Each row is a point on a tangle of strands that fork and nearly touch. The rows are in no order.
In the rows, 128 means zero.
Points whose rows are less than 100 apart are linked; no others are. Some points are linked to none.
Doni: [143 126 134 146 128 189 111 154 162 124 109 136 137  81 177 140  81 175
 139 103 144  40 118 104 161 101  91 129  69 146]
pora: [115 140 197 167 148  96 125 132  71 113  87 171  95 140  79 135 132 113
 135 164  98 203  93 124 148 150 145 115 144 122]
Fiza: [135 143  71 111 104 144 112 167 132  93 135 115 154  94 130 101 114 130
 121 122 153  83 127 128 110 105 134 149  68 148]
Pafa: [100  94 139 111 119  99 174 117  87 117 154 108 110 123 153 136 171 114
 105 123 111 144 143 123 140 124 153 112 143 114]
Rulot: [130 186 103 158 130 171  81 172 183 121  92 136 173 119  81 112  97 166
 118 104 161 117 144 152  95  83  83 134 103 138]
vidon: [ 83 114 165 133 132 102 187 114 113 156 132 126 129 135 148 123 154 125
  95 118 108 165 124 126 161 102  97 100 177  98]
Rof: [178 115  96 116 123 169  54 111 171 151 154 143  93 134 197 171  81 144
 182 113 154  55 137  94 147 179 115 161 113 146]
tidum: [116 169 138 163 135 197 107 150 183 143  79 129 161 113  91 133 107 174
 120  94 156 105 152 171 122  76  77 115 104 141]
Nupam: [112 145 185 154 133  86 123 122  78 101 109 161 105 144  82 143 141 100
 126 145 114 215 128 126 127 153 164 106 154 117]
bunad: [137 129  88 102  90 152 134 121 181 128 162  86 156 157 131 148 161 132
 115  98 161  95 208 139  89 132 146 118 134 136]
geri: [182  95 103 109 133 141  69 108 126 156 153 135  84 129 193 152  82 119
 180 148 124  66 115 102 145 196 128 168 111 132]
zela: [ 86 125 135 140 130 123 166 111 155 166 147 104 139 156 162 130 155 134
  95  99 119 152 150 140 163 115  82 102 206 116]
lefu: [169 132 110 138 135 174  47 127 184 149 127 144 108 127 185 168  76 158
 179  99 161  60 127  83 137 155  97 154 119 144]
sop: [114 115  77  99 116 151 175 137 118 116 160  61 165  88 159  88 153 133
  77 120 157  88 143 161 111  77 118 138 123 123]
Vor: [100  90 155 116 127 102 184 137  66  96 128 128 120  91 151 103 139 118
 101 143 112 146  94 109 165 104 141 113 101 115]
zopus: [161 176 152 127 107 111  63 148 142  96 102 151 114 167  35 138 118 114
 174 141 145 199 139 104  49 157 202 128 133 160]
Nidup: [117 167 214 155 130 182 144 149 120  97  55 148 128 131  37 156 151 155
 140 116 127 177 118 137 115  99 156  90 107 165]
guzu: [128 160 122 146 131 139  93 138 160 127 121 143 141 127 116 131 109 138
 131 111 142 121 153 120 128 129 123 129 127 122]
kuzi: [129 100  93  97 121 108 168  97 140 155 191  75 131 158 171 151 181 120
 114 126 109 111 136 143 129 149 138 128 197 137]
fatim: [115 146 128 146 173 113 155 151 106 143  99 150 156  90 103  56  99 125
 105 149 112 161  69 146 158  82  80 125 110 126]
lek: [132 141  79 117  99 167 106 161 151 101 130 110 161  90 151 107  99 145
 120 103 162  62 135 122 122  98 109 151  69 146]
Luf: [150 127  35  92 117 133 128 154 122 110 154  95 161  86 137  79 125 120
 113 141 137  62 103 145  99 102 135 171  69 138]
Lup: [116  90 140 109 130 106 148 134  59  91 134 131 110  88 150 110 133 110
 126 150 110 130  98 101 147 137 155 132  86 132]
Pipud: [135 143 193 154 151 103 109 127  47  91  88 172  83 124  94 127 105 104
 150 178 103 194  68 105 142 159 160 140 129 131]
vite: [ 90 143 158 151 164  92 146 112 133 198 106 171 126 160 104 100 126 111
 127 126  81 206 103 135 159 127  69 105 191 101]
suran: [149 117 157 160 130 195  98 141 163 125  90 144 116  86 159 171  89 188
 171 104 141  47 105  94 157 111 100 126  72 155]
lig: [ 92 127 133 132 128 130 176 136 114 121 133 105 154 112 140 105 142 136
  84 113 138 123 134 145 147  82 103 109 136 106]
vinok: [122 183  85 144 140 132  96 172 128 114 108 128 173 108  79  61  96 124
 103 131 140 142 106 151 109  88 106 147 106 127]
ruto: [ 85 114 163 138 133 118 198 131 108 128 125 121 144 108 136 104 144 131
  83 121 114 148 121 137 159  75 100 102 139  97]
vozas: [157  72 102  95 123 117 133 115  76 110 151 123 104  99 182 139 127 111
 144 156 106  61 101 106 137 156 151 158  70 133]
pab: [127  77 193 118  91 119 151  93  74  99 124 123  73 136 175 188 136 105
 135 144 131 131 164 110 133 178 164 123 142 114]
susu: [150 139  55 106 116 141 125 122 195 139 164  88 175 164 114 113 155 139
 119 113 156  90 171 161  79 127 140 148 151 136]
doru: [118 163 104 152 161 136 120 162 126 129  99 143 167  98  89  73  96 135
 101 137 133 136  91 156 135  75  79 133 105 121]
milov: [ 89 146 145 149 169  85 168 127 112 173 108 160 143 131  85  66 124 115
 102 132  98 198  90 150 150  96  82 114 163 106]
tapo: [146  51 144 100 126 130 148 117  71 116 132 125  86  83 227 136 108 118
 145 162 117  78 100  92 168 160 146 142  81 124]
fes: [106 156 101 121 133 105 145 127 136 126 143 105 157 140  91  98 163 105
 100 110 139 163 170 157  86 106 150 119 162 108]
mokes: [147  77 198 118  77 125 145  82  82  84 124 134  68 151 156 207 131  99
 147 138 142 129 182 114 107 195 182 124 138 129]
fizem: [138 153 220 141 107 185 144 163 123  68  53 134 114 125  78 176 138 159
 160 112 142 146 107 107 106  96 161  89  83 175]
doba: [151 125 154 148 111 184  84 129 181 131 112 136 111 120 182 192  89 178
 163  88 158  58 141  87 145 140 100 128  99 145]
tesaz: [183 113  57  95 112 105 119 120 162 127 187  98 157 151 139 142 139 124
 132 136 119  55 119 117  95 150 148 166 103 126]
vuf: [102  91  94 104 127 110 155 101 148 179 183  85 127 157 186 131 164 113
 121 122 105 129 121 145 153 149 110 120 222 147]
tovep: [124 184  61 130 125 125 101 166 142 115 118 116 182 122  80  68 118 125
 108 121 158 149 137 159  87  90 119 147 113 127]
vego: [178 146  99  98  76 153  73 119 221 122 148 124 134 161 119 166 121 146
 172 107 176  95 189 118  69 140 156 125 101 149]
punu: [169 156  74 105 128 108  87 111 203 151 167 123 157 192  84 132 146 127
 152 133 138 118 165 139  75 165 157 153 149 115]
napu: [ 85 104 192 144 147 127 195 125  99 138  95 158 125 106 108 116 136 135
 105 139 100 166 103 141 176  85 113  89 122 119]
berub: [155  61 131  96 121  78 172  97  46 106 158 115  91 119 163 150 149  86
 127 174  87 107  89 122 126 170 166 145 113 117]
dat: [ 90 167 104 134 135 106 151 125 141 138 140 102 159 142 100  89 155 121
  83 106 141 173 152 167 105  93 114 109 177 106]
tigir: [119 151 137 153 161 105  90 114 140 174 125 160 100 164 132 137 114 121
 138 123 105 166 137 118 151 164 104 125 186 105]
fuviv: [100 170 115 163 172 156 137 129 172 193 105 128 161 140 104  86 116 148
  95 114 128 142 127 183 144  79  36 119 155 112]
lokoz: [151  99 144  96  50 155 142 150 124  54 126 105 109 112 145 171 151 136
 136 125 156  88 178  92  92 120 179  95  50 177]
Nuzup: [139 132 115 133 110 175 108 168 143 101 115 132 148  75 159 122  86 155
 136 117 147  58 111  99 144  96 103 143  60 150]
zak: [130 161 108 145 149 105  69 106 173 170 151 143 110 187 113 141 127 114
 152 126 127 164 156 129 126 179 131 142 199  99]
Pino: [155 151  90 110  87 164  80 136 201 119 144 122 142 136 128 148 117 147
 149  99 172  84 178 114  92 127 141 141  96 159]
Tabak: [154 147  83 113 146 105  85  95 188 168 165 129 132 200  90 141 147 113
 154 137 124 143 161 146 101 188 150 160 186 114]
mif: [ 98 146 119 134 168  65 158 136 104 159 132 141 147 125 100  48 127 102
 102 132  95 204  82 137 132  93 102 128 174 107]
Kes: [ 97 131 104 120 115 134 165 144 121 105 135  81 163  98 143  96 155 132
  79 114 154 115 145 153 119  75 114 116 118 109]
nizuk: [152 144 171 150 141 107  80 130  57  93 100 171  79 131  98 125  86 101
 171 170 116 178  77 103 127 174 173 154 127 143]
bupi: [138  73 148 102 116  93 157 112  26  89 140 131  90 101 149 138 133  92
 142 180 105 124  92 112 133 159 176 143  91 131]
gige: [133 129  41  95 124 129 146 142 131 126 167  76 169 103 140  87 149 122
  95 130 142  68 120 162  95  98 129 164 114 130]
Lizut: [ 83 110 117 117 128 118 155 107 158 176 169  89 132 164 183 133 158 123
 105 103 122 149 142 140 164 137  91 100 233 133]
popil: [170  93  75  95 130 111 129 115 118 128 172 110 126 123 156 135 144 115
 133 143 106  61 110 119 116 153 145 161  99 126]
Duza: [109 131 161 150 154 100 137 111 130 179 109 165 102 154 135 133 117 121
 131 134  86 180 116 122 161 145  89 120 180 106]
suz: [101 136 208 167 166 157 123 111 134 166  73 179  98 130  80 155 127 151
 153 122 109 174 123 151 160 122 115 100 155 130]
lin: [158  91  91 103 110 120 145  95 159 136 194  76 131 179 167 179 173 125
 122 124 124  81 149 138 126 167 141 123 172 134]
bini: [ 96 174  87 147 151 118 135 131 153 152 144 104 160 141 114  70 138 127
  90 109 142 159 132 171 118  89  85 131 179 105]
ludu: [127 178  73 125 111 125 104 153 168 114 122 114 182 139  63  80 134 123
 110 115 158 148 174 155  66 103 141 134 126 125]
bes: [182  85  67 104 119 114 132  92 162 142 198  81 138 176 171 167 167 128
 136 139 120  66 119 122 122 176 134 146 169 136]
guso: [130  92 170 128 113 123 128 109  81 112 127 143  82 119 172 162 113 116
 142 145 124 127 130 104 150 170 154 131 119 121]
fisu: [148 133 115 136 143 119  77 141 105 120 126 162 104 106 138 120  84 125
 163 142 127 113  93  99 133 159 145 157  92 139]
mib: [143  56 141  98 111  93 172  85  60 115 160 106  82 136 179 167 166  96
 130 163 101 104 114 129 129 173 163 136 131 113]
Gulep: [123 141 143 141 122 133 112 143 120  99 116 142 130 115 121 139 117 136
 129 117 133 122 132 108 135 124 135 122 105 130]
pur: [ 81 122 208 153 153 132 154 104 111 176  77 179 101 133  91 139 131 132
 131 143  90 199 115 146 171 118 105  91 158 120]
kizav: [ 91  97 209 146 152 116 184 109  95 156  87 171 106 121 106 134 131 141
 121 151  91 193  92 131 189 111 114  90 140 112]
Timis: [103 168  97 155 161 135 132 139 162 164 129 119 164 135 122  85 119 136
  96 108 133 144 123 164 136  85  56 122 157 101]
Gom: [123  99 137 124 147 114 147 121 112 153 131 139  99 114 196 126 118 123
 130 141 109 131 104  99 168 140 103 127 140 107]
Fuzu: [139 137 138 132 147 113  81 145  81 104 118 163 100 112 111 112  96 120
 148 156 116 153  83  98 140 155 156 144  99 139]
Puzev: [ 96 114 132 126 164  77 183 145  78 135 123 144 143  85 128  49 117 107
 101 152 107 166  61 125 158  82 105 126 122 115]
tiri: [131 136 192 147  95 166 134 160 126  76  88 135 126 113 111 177 128 163
 134 119 145 124 130 102 114 108 149  93  78 162]
fegos: [181 153  86  95  97 137  74 111 229 137 160 125 153 180  83 152 132 132
 161 122 148 119 194 133  49 157 162 135 125 133]
bove: [129  71 177 125 108 138 147 127  73  95 122 131  91  91 192 157 118 133
 134 145 124 100 121  88 165 149 146 125  91 124]
bem: [124  67 173 105  99 103 165  81  71 126 142 109  71 155 182 174 157  96
 126 146 114 132 155 123 144 175 161 129 167 113]
Depa: [134 125 164 134  95 146 112 151 117  79 114 134 113 123 126 161 123 142
 139 119 148 126 143  93 115 139 155 113  93 146]
tarif: [167 137  57  95 105 121 112 127 166 115 159 103 163 147 104 128 147 123
 137 120 141  86 158 141  78 136 153 155 108 134]
Fopu: [161 111  93 115 152 127  81 128 120 137 140 146 105 107 161 122  93 119
 162 141 124  86 107 102 137 164 131 168  96 134]
Tiza: [128 163 195 171 147 160 105 143 125 114  62 163 123 130  60 157 123 155
 160 116 124 160 100 134 132 117 143 112 113 159]
ruvem: [110 154 184 176 163 168 102 127 139 150  71 171 118 124  67 151 116 151
 153 116 120 157 116 149 144 120 121 107 131 146]
Tude: [ 97  98 154 118 145  81 183 133  69 123 129 135 125  85 139  79 133 115
 109 155 103 169  77 114 168  95 131 116 116 119]
Buf: [109 155 128 168 155 194 121 138 174 170  93 134 159 108 108 112 113 167
 108 110 143 112 141 182 143  78  53 117 121 126]
Sosak: [104 147 146 132 134  68 137 117  93 124 131 139 113 157  75 120 157  91
 123 136 108 218 138 134 111 148 162 115 170 105]
gok: [127 161  95 124 114 114 121 143 149 115 127 113 165 142  69 103 143 116
 116 114 139 158 182 142  75 122 165 123 131 125]
dirun: [134 157  95 119 107 155 101 133 182 128 140 110 144 141 130 136 124 136
 126  93 161 108 185 127 106 129 133 125 126 133]
Verov: [132 117 120 108 118 123 139 109 134 128 153 106 119 152 143 160 153 109
 125 119 129 119 168 127 125 160 152 120 138 118]

A fork is a point with three links, a tip a point with one. Leave the first point through the second and follow the links. Name the first fork or tip that comes.
napu, kizav => dirun
Nuzup, lek => ruto
ludu, gok => Rulot
fatim, Puzev => pab
Lizut, vuf => bes
suran, doba => Sosak
tigir, Duza => mif

A fork is a point with three links. Follow the links from the first point to the second and name the forks in between, in order.
bove, Pino => dirun
kuzi, sop => ruto
mokes, berub => pab

Follow the links from the first point to the second, and from the first to the third. Name the last point that the two ways share.
gige, Lizut, ruvem => ruto
susu, Gulep, Tabak => dirun
vite, Gulep, susu => dirun
vuf, Luf, kizav => ruto

Name the points in between on the shortest way along the links from the first point to the second, in order.
vozas, bunad => popil, tesaz, tarif, susu
Tude, popil => Vor, Lup, bupi, berub, mib, bem, pab, guso, bove, tapo, vozas
vite, guzu => Duza, tigir, zak, Tabak, punu, fegos, vego, Pino, dirun
Tiza, kuzi => ruvem, suz, pur, kizav, napu, ruto, vidon, zela, Lizut, vuf
susu, Tiza => bunad, dirun, guzu, Gulep, Depa, tiri, fizem, Nidup
